Each row is a point on a tangle of strands that fork and nearly touch. The rows are in no order.
In the rows, 100 means zero.
Two points are linked if the straight distance between their rows is under 79.
Z_282:  49  85  90  80  99 100 110  84  99 109  98  66 114  97  98 130 103  95  80  78 107  69  82 135  77
Z_777:  96 106  87  88  92 115 103 153 129  88  96 142  78 137  86 102 105 145 116  97  64 104 104  73 131
Z_868: 139  86 105  95 128  88 105 114  81 145  92  89  86 111  93 103  91 127  83 109  77 123  98 118 109
Z_944:  67 103 121  99  97  84  69 103 130 115  77 107  63 103  95  54 123 104 124 106  78 123 120  80  89
Z_713: 103 139 100  96 105 136 117  97  92  92  82  61 146 100  84 114  98  64 104  96 157  79  85 124  73
Z_177: 125  73  80  89  90  80 114  92  92 126 110 110 112  54 112 124  93 105 122  78  99  95  89 163  99
Z_656:  89  62  75  94 104  84  64 107 137 106  77 143  99 104  92  78 103 113  74 136  85  94 101 127 120
Z_960:  85  80 127  96 124 101  65 112 120 110 102 143  97 125  74  74 101  94  87 118 110  99 117  80 104
Z_594: 110 102  95 109 104 104 125  84  94  98 113  32 121  73  87 100 100  97  86  83 142 116  98  98 122
Z_821: 131  97  66 103 115 120  88  94 111  91 115  65 113 106 102 112  89 113  85 115  88  86  96  89 105
Z_917: 134 110 100 104  60 101 118  72 101  95  83  79 122  80 103 129  76  83 113  85 157  87  72 142  99
Z_854:  80 110  88  85  87  90  97  85  85 102  84  64 104  85 116 126 105 120 123 102  69  90 105 135 108
Z_511: 118 128  87  85  99 121  97  88  86  81 103  59 122 109  99 153 101 105 128  82 135  88  86  98  82
Z_659:  91  97 133 110 107 137  87 121 124  98 110 138  93 111 117 100  80  98  87 104  98 104 111  51  83
Z_690: 112 111  90  81  77  72 115 109 106  98 113 104 100 104  81 129  80 121  87 107  89 115  95 106  81
Z_62: 100  66  95  99  94  85  99 119 127 114 120 101 100 101  72  78 115 119  99 133 123  66  85 109 112
Z_791:  63 120 126  99 120 135 118 104  92  82 121 107  84 101 117  83 115  56 109  63 104  83 107  76  72
Z_295:  70 116 130  76  91 165 121 134  97 112  92 123  83 129 110  85  86 110  86 104  64 126 111  71 114
Z_926:  91 106 128  99 123 123  81 107  86 117 123  74  69 115 130  74 108 130  93 108  86  82  93  81  93
Z_472: 116  79 100 104  77  89 119  60  89  95  80  51  75  74 110  99  85 100 118  98 139 107 101  86 113
Z_435: 105  85 108 113  92 105  87  99  88  81  93  82 100 120 109  77 119 107  60 127  70  96 117  90 138
Z_607: 109  75  94  90 125 101  96 104  91 130  95  81 112  81 101 121  80 132  77 108 108 121  84 108 108
Z_25:  56 103  99  79 116 117  92  99 115  92  82  88 138  81  53 127  83  81  85  95 124  99 104 105  79
Z_382: 111  86  70 113  94  52 111 126 111  81 102 123  91 129 110  83 110 115 109  90  90  87  83 133  63
Z_257:  83 120 115 111  94 106 116 108  92 106 129 121 136  79 100 118  95  90  70 106 100 113  91  96 109
Z_562:  94  85 107  97 128  98 125 122  86  89 120 100  91 123 125  68 131  90 106  79  96 114 104  72  60
Z_762:  92  95  88 129  81  82 112 127 105  97  81  83  95 114 121  56 115 120 115 127 102  90  77  60  88
Z_682: 113 102 106  75 131 131 123 111 106  95  93  84 131  84  69 137 104  88 104  68 124 123  94 110  75
Z_299: 104  85  66  88 105  95 118  95 109 107  84 113  99  71 117 104  83  87 103  94  98  85  97 155  85
Z_451: 119 100  75 105 114  71  78  84 105 138  52 168  77 108 108  89 120 109 117 120  72 117  85  95 133
Z_704:  78 117 144  87  98 133 130 131 105 110  76 108  73 128  76 102  94 120 107 102  86 127 133  82 112
Z_40:  91  88 111 122 112  69  90 122  93  79  88  95  92 127  96  93  84 104  90  96 126  75 112 124 111
Z_600:  83  57  82  88  73  81  93  69  82  79  71  74 109  95  93 126  92 106 100  92 127  72  82 127 111
Z_100: 120 123  69 105  97 100 114  85  95  97  61  65 135  99  99 163  89  96 112  90 125  92  68 114  76
Z_374:  73 119 135  86 101 166 130 126 102  89  62 101 123 111 100 124  99  92  97  91 118  96 100  85  98
Z_182:  84 111  97  76 119 151 109 112 102  74 129 137  88 126  99  90 107  83 104 104  68  87 121  84  89
Z_988:  96 135 153 129  76 128 117  94 109 103  85  70  89 100  95 107  85  95  70  84 119 110 131  48  86
Z_28: 101 101  85  99 121  56  73 130 104  94 127  92 112 108  86  91 105 118  98 105  97 126 108 101  91
Z_168: 110  82  75  70 118 119 122  95 105  97  81  90 131  72  76 133 101  94 105  89 159 109  82 134  67
Z_608:  88 111 115 100 112 180 133 137 122  90  85 105 111 121 101 100  91  88  97  75 128  74  89 109 123
Z_707: 115 122 110 132 100 110 106 106 121 100 107  82  78 118  78  85  90  81 100 113  97  83 144  65  91
Z_881: 114 109  80  89  98  91  83  86  92  73 118  79 127 117  83 143 105 102 111 101 116  80  98  89  61
Z_166: 108 126  61  97  85  94 113 138 105  94  90 115 106 102 129  97 117 133 122  87  46 103  77  95  69
Z_300: 148  63  95 117  78  81  72  69 103  92 100  88  98  76 118 102  95 115 106 106  91 113  89  90 121
Z_916: 106  96  63  92  86  63  50  88  75 141 120  62 106  88  84  89  80 115 123 110  87 112 103 137 104
Z_123:  82 100 105  89 102 140 110 130 130  69 107 140 113 111 102 111  77  99  72 106 115  89 105  79  95
Z_7:  62 134 111  93 101 125 112  88 112  93  66  94  95 101  95 124  81  74 103  87 114  68 102 100  70
Z_646: 128  91  63  94  73 109 141 102 100 116  92  81 131  76  78 146 112 102 121 104 112  85  79 131  99
Z_835:  76  78  94 112  55  88  83  80  85  94 102  47 122  86  72 116  92  92 107  93 139  63  87 130 128
Z_564: 117 109  70  86  66 106 128  62 104  85 106  89 106  83  90 139  77  70  82  75 143  95  72 126 120
Z_192:  74  98  99  92  76  49 101  98  75  91 112 104 112  93 120  91 125 119 115 129  79 107 102 122  96
Z_223:  84 113  79  84 109  73  63 107 113  98 115  65  95 115  66 107  94 126  90  99  83 123 114  97  86
Z_661: 101 116 107 132  78  97  94  81 108  77  85  57 115  89  90 105  80  77 100  93 113  86 111  88  93
Z_229: 124  89  84 122 106  90 104 133  88  91  97 149 129 101 138  65 110  98 118 108  70 104 104 114  74
Z_531: 109 105  63  92  91  57  64  97  85 105 124  65 101 106  74 113  89 124 107  90  80  93 109 129 103
Z_206: 145  68  52 112  89  69 106 103 104 114 103 102 111  74  69 125  85 105 120 121 114 106  75  86  83
Z_804: 117 124  78  79  95 105 131 104 105 112  75  79  80  76  97 121  78  98 116 121  94  88 103 121 106
Z_878:  84  83 134 113 101 115  96 103  84 117 110  82 110  85 105 111 129 115 139  96  95  73  84  72  98
Z_696: 111 114 128  89 122 120  77 101 102 108 117 112  83 106 111  54 107 102  90 109  57 149 137  70 102
Z_938:  95  74 101 102 105 102  75 100 124 109  76 130  94  80  94  81 121  93 119 109  77  85 112  88 125
Z_632: 129  73 109  88 113 113 101 119 132 114  90 140  66 112 104  55 107 110 113 100  81 115 118  67  99
Z_634: 102  94 120 119 100 117  99  86  84 101  99  89  98  96 107 108  98 106  83 121  77  83 106  88 153
Z_363: 122 123 104 121 103 112 106  86  85 113  95  62 126  96  94 120  70  82  99  94 154  73  62 126  84
Z_655:  79 102 138  92  95  89 118 123  79  78  93 114  96 125 127  98 100 109  87  81  91 124 103 103  65
Z_262:  79  96 100 104 103  84  98  85  92  91  82  95  86  86 117  62  94  87 117 101  72 102 133 129  81
Z_512: 108 107  87  82 118 110 126  99  88  73 127  79  97  95 110 119 111 116  93  86 118 116  83  63  82
Z_297:  82  70 101  98 118  93  60  99 145 121  88 157  83  97  84  74  97  94 104 116  97  91 104  95 133
Z_911: 100 112  86  95 100  85  82 123 122 126  71 166  68 123 103  96 114 123 104 115  60 134  85 104 120
Z_579: 112 100  48 107 110  87  68  73  73 139 132  68  91  80  89  93  65  92 103 102  72 104 111 107 109
Z_602:  87 134 126 106  71 125 100  76 117  70  84  81 135  94  81 139 110  61  74  71 157  85  90  87 120
Z_267:  99  94 113 118 106  57  58 100  83 131  71 139  93 120  94  46 126 111 116 132  96 138 106 123  89
Z_232:  66 117 130 116 109 117 113  88 100  87 134 101 116 101 111 104 108  59  77  64 124  74  91  72  80
Z_13:  96 102 123 100  80 102  81  85  89  88 118 100 102 108 103  66 124 110  88 134  54 103 127  98 108
Z_731:  77  96 108  97 121  75  98 109  92 121 106  80  69 122  83 116 103 116  95 102  97 101  92 115 113
Z_103: 114  78  89 120  75  36  44 108 112 128  95 126 102 118  84  71 130 125 116 125  97 107  78 129 113
Z_885:  58 101  97 112 115  68  63  72  79 130 112  57  77 109  88 103  56  85  87  98 136  94 110  84  72
Z_392: 131 113 100 111 121 103  85 108 109 104 121  66 124  76  95 129  69 110 100  78 108 105  75  88  72
Z_258: 103 136 143 110 102 150 121  87 102 104 102  94 109  75  97 120 110  66  94  72 168  87  78  63 105
Z_486:  74 100 129  68 100 104 136 136  91  94  80 106  91 115  72  81 111 123 100 105  84 123 117 111  95
Z_573: 111 130  75  75  98 126  90  92 119  76 118  69 113  81  98 149 102 118 106  83 118 101  77  95 103
Z_380: 121 116  99 108  90 123 136  93 128  74  98 100  97  88  94 120  87  85  82  66 134 100  75 113 114
Z_779: 119  93  72 100 126  70  98 100 110 116  72 118  67 120  78 104  93 102  84  87  84 127 104 114 128
Z_998:  95  94  52 108 114 116 121 146  90  84 101 117 137  89 143  97 126 115 116  90  86 102  77 121  83
Z_502: 115  91 117  77  71 137 113  83 105  96 108  55 135  67 108  98 102 104 109  83 134  72  84 137 104
Z_909: 105 120 114 103 111 128 106 124 114  86 127  99 108 106 119  98 113 101  92  70  67 100 108  76  99
Z_619: 145  83  61 105  84  80 120 110  99 122  88 105 112 100  82 130 122 108 115 119  95  76  77 113  78
Z_615:  86 113  86  84  89 115  88 131 127  99  88 178  77 132 106  86  97 111 116 107  45 109  93  74 124
Z_489:  75  95 107 114  92 113 123 114  91  73  72  94 130  94 100 121 114 112  98  86 101 108  94 110 122
Z_75:  60 121  63  82  84  63 124 109  86 114 129  76 102  98  82 114 121 104  85  93  65 101  87 114  92
Z_738:  82 105  82 128  85  70  94 114 104  85  92 107  99 116  98  92 130 106 114 115  95  91  95  54  99
Z_784: 105 137 142 109  75 128 107  94 128  99 100  81 101  92  98 125  81  90  92  73 107  99  92  69  78
Z_581: 117  81 102 113 106 106 116 102 101  91  57 134  94 108 109 121  96  86  95  82  82 127  86  77 109
Z_176:  98 108 125 106 119  94  60  91 109 136 108  93  76  74  91  77 101 101 111  93  80 102 128  77 138
Z_91: 114  73  96 114  61  81  75  67  93 119 121  91 101  64  83  96  74  79 126  88 109  87 107 146 129
Z_259: 133 108  67  71 104 112  98  97 104  84 123  68  98  98  87 128 106 122  70  87 104 106  89  69  93
Z_211:  91  95  90  96  91 114 116 111 103  60 104 128 109 121 113 113 101  76  93 111 111  76 110  86  83
Z_429:  98  82  64 122 109  64  85  92  66  98  68 101 127  80  85 107 112  96 108 119  97 117 110 114 118
Z_788: 112 111 108 112 113 131  96 101 119 101 109 112 102 106  87  87  82 100  98 121 107  84 116  61  86
Z_986: 132  78 131 116  74  82  87  96 100  80 110  97 115  91 115 100 115  98 109 105  74 113 109  75 114
Z_425:  97  73  73 106  78  99  96  73  95  68  84 105 106  74 107 128 106  86 116 104 130  59  95 125 118
Z_733: 123 107 121 100  81  99  77  85 117  78 123  97  91  98  92 114  97 105 102 106  84 108 118  57 119
Z_485:  50 124  58 102 123  93 115 137 104  81  96 153  99 112 109  76  90  78 108 106  74 119 111  97  80
Z_52: 131 111  70 103  97  80  91 107 106  56 126  88 109 101  91 101 102  92 114 100  95  84  95  71  68
Z_480: 113 140 106 114  74 120 133  80 141  83  91  84 121  93  71 115  87  59  66  65 151  84  73  92 106
Z_404:  97  80  84  86  93  66  53  88 125 115  58 128  75 118 100  50  97 115  69 143  88 122 108 135 118
Z_670: 111  84  80  86 119 113  99  80 108 107 102 103  97  58 126  98  87  93 124 122  91  91 102 125  95
Z_742:  91 119 145  98 123  95 102 120  75 151  96  92  69 121 113 107  89 134 109 108  80 124 111 102 102
Z_366: 107  89  81  82  93  72 116 122 107  88 108 142  95 129  75 120 108 107  88 116  82 108  97  98  86
Z_470: 120  74 111  79 105  96  83 119 120 109  88 151  76 135 113  36 118 132 102 124  89 122  97  92 114
Z_904: 144  87  85 104 102  80  99  95 120 103 122  85  88  80  75 104  80 107 115 117 120  90  89  79  95
Z_457:  99 122 122 113 100 123 130 100  93  61 126  82 103 139 109 104  92  92  61  86 151  93  99  83 109
Z_114: 118 106  89 119 116 108  89  80  85  87  75  99  87  89 120 112  66  74 107 117 112  83 111  95  98
Z_860:  92 106 121 111 101 112 111  92  89 120 157  70 112  80 104  87  77  91  59  85 110 100  80 118 100
Z_403: 119  78 101  97  77  82 105  80 109 129 106  93 108  42 103 117  59  94 110  97 112 106  87 138  83
Z_124:  99 147 123  84  90 153 123  92 121 104  93  78 102  98  88 113 101  91 106  90 177  83  69  63  95
Z_867: 111 135 100  94 111 106 110 130  89  99 109 152  73 117 121  68  89  96 111 106  62 129 118  89 109
Z_134: 115  56  99 121  90  72  85  74  99  90  98  72  91  70 107  96  83 105 114  82 122 116 106 101 127
Z_2:  99  67 129  82 107  99  83 137 119  83 107 133 103 126  88  76 111 105  88 102  98 107 111 108  86
Z_932: 111 111 125 122 113 101 129  95  66  89 101  75  90 100 131 115  86  94 111  88 120 109  94 100 106
Z_956:  68 102 135 123  88 129 112 114 113  99  56  81  80  90  85  90  88 100  87  85 110 117 133  55  88
Z_546: 103 120  81 129  87  89 116  89 106 105 101  65  82  94  66  86  78  79  93 113 106  88 112  77 101
Z_678: 127 104  64 105  90  61  73  85 108  85 123 100  82 103 107  88 111 101 133  87  81 102 100  79  88
Z_304:  95 110  69 110  94  52  79  98 116  81 110 125  82 124 109  64 134  89 117 109  79  93  94  82  89
Z_119:  93 113 152 104  71 110  99 105  91  90 126 112  95 114  92  86 109  99  89 135  87 100 137  77 103
Z_614: 103 113 111  81 112  82 109  93  75 149 111  82  81 111 109 107  99 127 105 108  75 104  95 132 111
Z_93:  72 134 125  85  92 173 136 110  97 103  77  87 103 115 101 112  97  82 100 103 157  86  83  78  96
Z_226: 134  94  47  96 117  96  65  72  86 117 117  84 100 104  98 115  88 110 100 115  78  92  96  97 120
Z_323:  74  91 132 101  92  98 116 108  93  91  95  96  87  96 133 100 119 116 115  89  98  79  73  76  85
Z_97: 102  80  99 118  99 118 119  75  95 100  95 112 144  82  89 136  93  68  79 102 130  91  77 110  99
Z_175: 111 123  61 101  98  60  99 122 107  96 103 122 111 116 137 103 112 120 118 108  71  94  80 130  60
Z_132: 109 116  59  83  97 125 140 138 103  80  92 108 111  91 135  91 128 125 132  81  77  94  88 109  80
Z_163: 121  75  96  88  74  83  79  86 106  76 102  99 120  94  93  94 107  87 115  97  96  95 125 135  73
Z_585:  93 103 120  65 125 109 137 104 108 106  91  98  93 101  68 125  88  82 110  60 120 105 105 117  92
Z_764:  92  97  93 102  90  78  99  93  71  85  93  83 119  92  89 100  80  96  94 130 128  94 118 130  90
Z_808:  66 112  72  92  82  95 103  78  86  85  92  59 123  79 110 113 109  98 105  69  97  82  86 148  94
Z_68:  62 113 121  91 100 171 124 113  80  88  78 111  85 134 123 101  89  99  95  70  74 107 115  69 108
Z_27:  88  92  67  84 132 108 112 122 103 103 114 126 121  80 128  92 108  98  91  85  75 105  76 110  81
Z_587:  98  78  91 111 106  64  95 114 115  86 113 102  87 144 114  76  88 114  98  81 103  94 105 126 100
Z_69: 110 101 100  91  90 117  90  86  87 112 119  65 141  69  96 126  98 118 116  81 120  67  84 151 112
Z_890: 127  93 116  98  77 111 112  73  83 100 109  40 125  89  83  95 117  85 105  81 141  89  99 117 113
Z_337:  66  89  89 112 110  73  84 100  73 102 100  81 113  72  85 108  93 102 109 122 100 119 131 124 110
Z_401: 127  77  96 109  91  92 107  99  73  73 106 108 129  90 118 134 113  94 124 103 142  80  96 111 118
Z_397: 107  79  88 118 117  95  71  75 124 125  85  87  66  93  88 108  59 101  96 100 116  93 109  71 102
Z_247:  55 101  98 102  95  78 119  95  89 107 122  96 107 103  77  84 121  98  73 104  68 107  91  93  97
Z_324:  82  81 104 132  58  77  75  66  83 104 123  64 105  68  74  93  62  71 112  92 126  70 110 115 134
Z_90:  89  96  85 129  97  84 112 125 102  87 105 112 120 101 137  64  94 120  93 111  93 113  67  81  78
Z_356:  95 110  75 106 115 134 109 102 118  67  90 110 109 104 137 106  86  80  99  82 112  82  92  79  85
Z_275: 105  87 139  81 120  79  68  81  92 137  95 106  70 118  85  69 140 108  96 104  72 119 119  89 102
Z_852: 110  77  92 101 109  92  59 124  98 100 125 111 146  95 116 107 123 126  86 106  79  96  98 127 114
Z_414: 112  93  92  88  79 110 108  84  96 115  80 134  76  85 129 102 117 100 107 114  48  90 102  98 112
Z_996: 126 121 107 100  93 132 123  92 103 104  82  59  78 122  87 108  89  95 101 102 120  92 132  64  85
Z_37:  84 137 137 121  78 145 104  86 104  82  93  79 148  93  92 119 119  59  86  93 169  90  75  58  94
Z_518:  95  93 135 116 113  96  91  92  84 127 112  90  77 118 106  73 102 122  85 133  98  95 100  70 104
Z_276: 137  89  99 106 100  82  92 115 128  96  94 100  95  87  80 111  98 111 128  95 106  89  97 113 119
Z_98:  90  84 145 112 104 108  97  92  91 122  90  71 106  72  84 118  98 104 118  86 124  91  96  94 102
Z_189:  94 101  94  77 105 108  66 112 105 104 101 147  71 148 141  54 106 127  92 128  74 123 110 100 118
Z_156:  98  83 102 127 111 112 115 122  84  82  74 129 122 105 129 111 103  97  87  86  80 121 104 107 111
Z_5: 102 108  88  90 105  93  79  64  81 112 105 137  74  96 122  92 125  85 110 121  37 111 101  87 105
Z_940: 132  55  75  96 108  69  93  98  65  89  96 111 114  92 106 123 113 104 138 101 124  81 111 134 101
Z_128: 109 112 112  88  78 121 139  87 131  83  80  80  75  94  94  99  92 111 126  95 134  77  99 123 104
Z_215: 120 114  76  97  86 121 106  75  84  87  82  46 163  83  88  99 108  79  88  96 174  86  64 125  81
Z_254: 115 112  77  83  89 136 124  88  99 106  90  92 101  65 129 127  90 103 110 117  87  91  87 110  91
Z_48:  93  91 108  87 119 107 133  98  64  94 119  94  69 119 118  85 104  83  85  83 115  95  92  88  60
Z_848: 115  71  89 117  92  50  66  70  92 115 101  94  80  79  87  92  76 100 114  90 112 114 106 135 120
Z_506: 111  84  84  88 113  79  70 100 109 144 100 114  74 105  74 119 102 107 120 129  89  87  93 104 124
Z_279:  67  91  92  91 110  88  80  60  80 124 129  64 101  84  92 119  66  88  69  91 130 101  89  99  64
Z_744: 118 106 112  71 102 129 113  77  94  77  80  66  80 101  91 115  92  95  90 104 125  99 121 101  82
Z_147: 118 104 111  77  79  88  76 109 120  81 115 135  80 112 109  94 119 119 101 120  72 106 100  65 115
Z_831:  95 115  73  96 109  54  92 109 100 120  87  96  69 126  84 100 108 119 100  92  75 113  95 139 133
Z_754: 103 112 111  97  85 102 132 111  94 126  92 122  84  91 107  90 120 114 123 105  55  87  77  98 115
Z_886: 109 128 121 102 107 110 129 110  85  84 119  78 106 111 103 113  67  91  78  93 129 115 108  99 114
Z_105:  78  98 127  84  92  90  83 105 102 133  78 123  57 126  79  83 110 106  98 110  72 109 125  86  84
Z_637:  93  94 122  85  93  85  94 136 111 104 104 138 101 127 114  80 114 105  90  91  74 136 106  89  65
Z_586:  79 118 121 116  91 105  99 114  84  80 134 136 107 104 105 102 100  90  88 122  99 102 115  86 122
Z_26: 108  98 126 103  88  86 127 119  84  89 101 101  87 126 113 108 116 120  78  97  74 131  91  88 102
Z_109:  90 113 120 104 105 108 110 113 114 104 114  69  86 107 127  91 101 132  97  88 110  90  77  80  92
Z_423:  82  89  85  74 118 111 100 103 105  98  85 102 109  79  86 118  90  87 101 108 134 102 117 116  60
Z_694:  66 151 109 115  92 152 143  95 104  90  73  92  93 112 105 110  67  76  84 101 139  74 112  79  82
Z_475:  72  85 135 105 108  86 105 104  78 103  85  96  85 118 123  75 100  90 104  94  78 102 114 126  64
Z_459: 110  97 110 128 115  95  97 129 101 116  84 168 101 113 133  66 100  84 109  95  43 103 104 123  95
Z_605: 120  87  98 121 126  91 113 106 114 116  86 157  76 111  85  98  85  91  94  76  82 123  85  97 122
Z_39: 109  91 129 124 121  89  75  73 104 142 127 124  88  93  93  59 118  81  99  99  65 102 108  87 128
Z_631:  79 124 104  68  83 100 114 102 111  87 127  99 128 113  85 120  86 101  75 121 106 110 114 106  73
Z_928:  84 110 111  85  86 111 122 100 101  81 143 109 122  82  68 110 101  78  74  99 121 108  94  88  97
Z_148:  65 125  94 110 111 155 128 117  98  92  63 123  86 107 125 109  77  74 104  77  60 112 120  71  95
Z_964:  96  98 105 107 124  95  86  79  76 110 150  71 120 110  95  97  72  87  47  92 123 101  86  88  83
Z_797: 103 111  94 104 117  87  82  93 102 103 119 132  76 115 128  88  89 101 102 115  83  88 102 110 112
Z_318:  90 114  85  89 127 142 130 135  99  78  96 103  97 122 107 109 104 102  94  72 117  89 110 114 113
Z_466:  95 100 105  96  93  86  96  79  71 107  68  75  84  94 112  95 120 100 119  98  47  99 126 133  93
Z_320: 117  78  88 128  89  74  91 114 108 102 105 104 128  85 143  71 111 109 105 113  83  91  83 106  78
Z_879:  59 114 129 106 101 120 120  99  94  87 104  87 139 101 103 117 113  66  76  55 118  83  86 110  99
Z_210: 128  94  76  95 121 121  88  83  99 123 111  64 146  60 101 129  82  97  95  84 129 107  66 110  74
Z_883: 104 107 115 122 107  97  71  79  84 141 122  73  65 112  99  74  87 114  61 124 107 104 130  51 129
Z_89:  81 117 118  96 111 108 101 105  98 127 136  96  91  94  72  75 121  87  88  89  66 102 106  73  97
Z_373: 127  87  57 102  76 121  91  61 106  96  77  53 158  65  88 116  87  79  94  91 152  80  69 127  96
Z_547: 116  81  82  90  71  80  96  82  94  67  86  90 129  93  82 118  84  90 103 130 103 107 133 146  89
Z_117: 115 107  99  88 119  87  97 107  97 100 105 142  74 112 129  73  76 124  92 138  82 126 109 103 109
Z_488:  92  95 117 105 106  89  79 115  91  98 124  78 139  87 105 105 101 122 109  94  77 101 105 131 110
Z_249:  62  84 141 107 107 133 120 104  90  96  98 109 108 116 115 113 103  81  78  59  90  82  97 122 117
Z_469:  94  98 144 100 100  99  80  89 114 130 115  75  89  74  90  97  92 113 101  88  96 100 121  98 110
Z_913: 101  91  83  90  92  94 139 121 100  62 112 164 105 130 104 121 113  84 102 103  98 102  80  91  83
Z_729:  60  93  70  84 138 100 118 121 122  82 102 136 107  96 104  95  87  77  91  90 100 107  95  96  77
Z_328:  90  96 109  59  84 132 127  81 121  82 101  58  65 101  83 116 104  97 100  83 138  84 118 105  99
Z_102: 112  96  91 111  78  48 101  92  94  82 123 125 114  77 114  78 119  98 113 127  89 111 119 139 117
Z_772: 118  85 103 111 124  85  75 102 100 125  79 147  70 127 100  46 142  90 138 106  92 103 107  96 112
Z_864:  79 142  85  94 108 117 121 124  91  96  93 142  86 112 104  96  85  82 118  93  57 122 122  78  90
Z_705: 126  88  72 101 120  65  55  95 111 134  90 147  80  92 104 110 111 111 130 114  80 106  92 111 123
Z_819: 107 101 143 127  85 116 104  92  88  90 114  76 122 121 112 128  89  94  57  68 153  87  87  93 118
Z_394: 110 117  69 112 109 122  82  86  94  59  81  99 124  90 115 130  90  65 115  95  97  77 108  86  89
Z_370: 106  78  91 114  83  62  97  96  82  98 131 118 113  82  83  91 108 107  99 121 118 102 109 120 152
Z_418:  91 111 108  84 100 108 102 118 112  82 101 117  63 135 107  99 114 121 110  99  77 104 123  60 127
Z_693: 108  88 111  97  73  89 118  74 103  88  84  77  68  86 127  93  95 117 121 101 110  79 112 116 110
Z_654: 106  96  85  78 133  68  66 112 108  96 114 124 102 105 107  81 121 127 113 109  96 159 106 104 113
Z_540:  89 117 129  84 109 125  99 116  95  99 122 106  97  88  97  95 124 103  99  96  54 131 118  78  95
Z_47: 100 109 106 105 108 105  95 104  88  94 119  76 131  85  97 131  93 130 105  92 127 100 107 137 120
Z_391:  77  86  93  94  89  51  71  87  74 110 135 129  96  82  91  80 122  94  87 122  89 122  95 122 145
Z_4: 126  99 109 125 100 112  95 107 101 103 139  77 129  87 114 108  93 100  84  78 108  81  76 108  88
Z_231: 111 109 107 130 106 100  69  88 119 130 106  90  64  98 101  95  56 122  78 116 103  95 116  66 130
Z_255:  91 102  98  85 103  68  76  81  96 108 129 143  79 111 112  87 108 106  87 119  64 101  97 125 146
Z_990: 122  70 112 106 108  75 109 131 103  96 121 112 118  99  81  95 110 115 119 109 121  79  95 122 102
Z_558: 106  91  96 115  94  72  59  83 116 122  65 146  76 149  86  33 130 118  65 142  77 133 104 116 122
Z_888: 100 119 121  98  93 159 104 133 108  60 115 113 108 123 108  87  96  87 110  74  73  79 126  85  96
Z_814:  69  86 104 107 120  77  66  81 110 130  97  74  62 104  68  88  83 108  85  94 133  86 109  73  85
Z_301: 120  84 140  90  85 100  98  91  83 119  93 106  88 116 119  95 108 119  70 120  91 112  92  89 101
Z_193: 107 116  43  98  81 102 123  91  92 108  67  76 146  66  94 157 105  99  96  89 119  92  63 133  96
Z_773:  93  82  78 134 127  86  80 102  81  89  81 111 121 107 111 108  94 104  96 113  90 121 102  88 104
Z_689:  59  80 124  93 109 124 100  90 102  99  89  92  87 102 124 107 108 106  88  79  88  88 105  94 104
Z_381: 125 110 100  80 119 127 137  94 106 107  87  79  68  82 105  90  76  96 107 122 118 109 121 107  89
Z_399: 115 102 115 106 102 118 135  76  97 117  97  97 118  73  85 120 104  64 105  88 142  91  76  78 100
Z_274:  80 116  76  85 100 108 108 115  97  76  84  83 117  99 119 112 113 115 102 110  88 104 104 116 100
Z_507:  77 124 110  92  84  65  91 103  71  85  96 113  95  98 132 109 115 121 120 107  62 127 106  98 109
Z_662:  83 102 108  62 113 136 130 119  93  83 131 130  92 122  73  97 121  86 105  81 100  88 117 101  80
Z_449: 116  93 120  99 117  97  93  86  95 123 105 118  76 103 108  43 134  88  83  93  56 132 110  83 116
Z_138:  93 117 113  80 127 128 131 120 103  82 120 101  71 124  77 122  94  84  96  69 113  85 108  97  86
Z_256: 101  73  76  88 119  79  80  92 111 127 124 117  95  90  90  96 127 120 119 124 105  73  85 100 107
Z_343:  57 104 114 101  91 102  91  86 107  97  81  85 119  80  72 104  79  76  76 126 107 110 114  87  73
Z_755: 113  88  85 100 114 145 107 102 107  97 106 106  89  92 100  96 106  96  90 114  87  91 116  84 148
Z_202:  85 137  91  86  84  74  74  87  84 106 115 123  75  86 115  89 135 106 125 122  58 129 108  74 113
Z_317:  65 110 133 118  93 114 105 101 133 114  56  90 101  90  81  97  76  82  66 108  94  92 128  82  70
Z_63: 119  82  79 110 111 102 112  99  96 100  90  62 112  82  88 109  85 112  79  83 118 117  79  99 141
Z_759: 137  75  86 119  90  64  63 115 123 108 101 135 110 120  82  71 123 132 113 114  83  98  86  98 108
Z_514: 108  92  85 120 114  62  83 107  83 118  68 130  78 143 111  36 129  99 125 132  91 115  98  99  84
Z_965: 119  62 110 100 136 102  84 103 129 105  89 128  82 102  89  65 133  92 130 101  87  92 113  80 100
Z_751: 107 107  94 136 121  89 122  97  67 102  90 114  97  87 123 117  87  67 121  98 103  92  97 101 105
Z_898: 120  97  97 119  68  75  80  69 114  87 103  74 102  95  84 104  79  82 112  98 105  80 101 116  82
Z_844: 120  83 115 101  92  44  48  92 104 142  86 116  84 103  82  56 129 114 122 122 101 140 104 123 122
Z_197:  97  74 125  81  85 118 133 110 104 102  79 102  94 101  84  86 122  98  96 106  85 128 110  95  82
Z_495:  79 122 105  74 108 117 132  93  89  77 110  78 102 116 122 106  95  90  90  80 124 109  86  84  52

A fork is a point with three links. Follow the links from the first point to the second and name the forks in between, in order.
Z_754 / Z_558: Z_117 > Z_965 > Z_297
Z_738 / Z_693: Z_511 > Z_134
Z_282 / Z_414: Z_854 > Z_655 > Z_297 > Z_965 > Z_117
Z_128 / Z_755: Z_744 > Z_707 > Z_211
Z_26 / Z_103: Z_655 > Z_297 > Z_965
Z_689 / Z_864: Z_323 > Z_518 > Z_655 > Z_297 > Z_965 > Z_117

A fork is a point with three links, a tip a point with one. Leave the first point through the second and follow the links. Name the first fork or tip that comes.
Z_40 / Z_587: Z_864
Z_13 / Z_119: Z_211
Z_210 / Z_392: Z_518
Z_705 / Z_451: Z_134
Z_373 / Z_215: Z_258

Follow the links from the first point to the second, and from the first to the third. Name the last point that the two ways share.
Z_7 / Z_713 / Z_75: Z_93
Z_940 / Z_646 / Z_932: Z_134
Z_514 / Z_318 / Z_488: Z_655
Z_659 / Z_646 / Z_835: Z_134
Z_938 / Z_4 / Z_913: Z_655
Z_751 / Z_883 / Z_990: Z_707
Z_614 / Z_797 / Z_690: Z_156
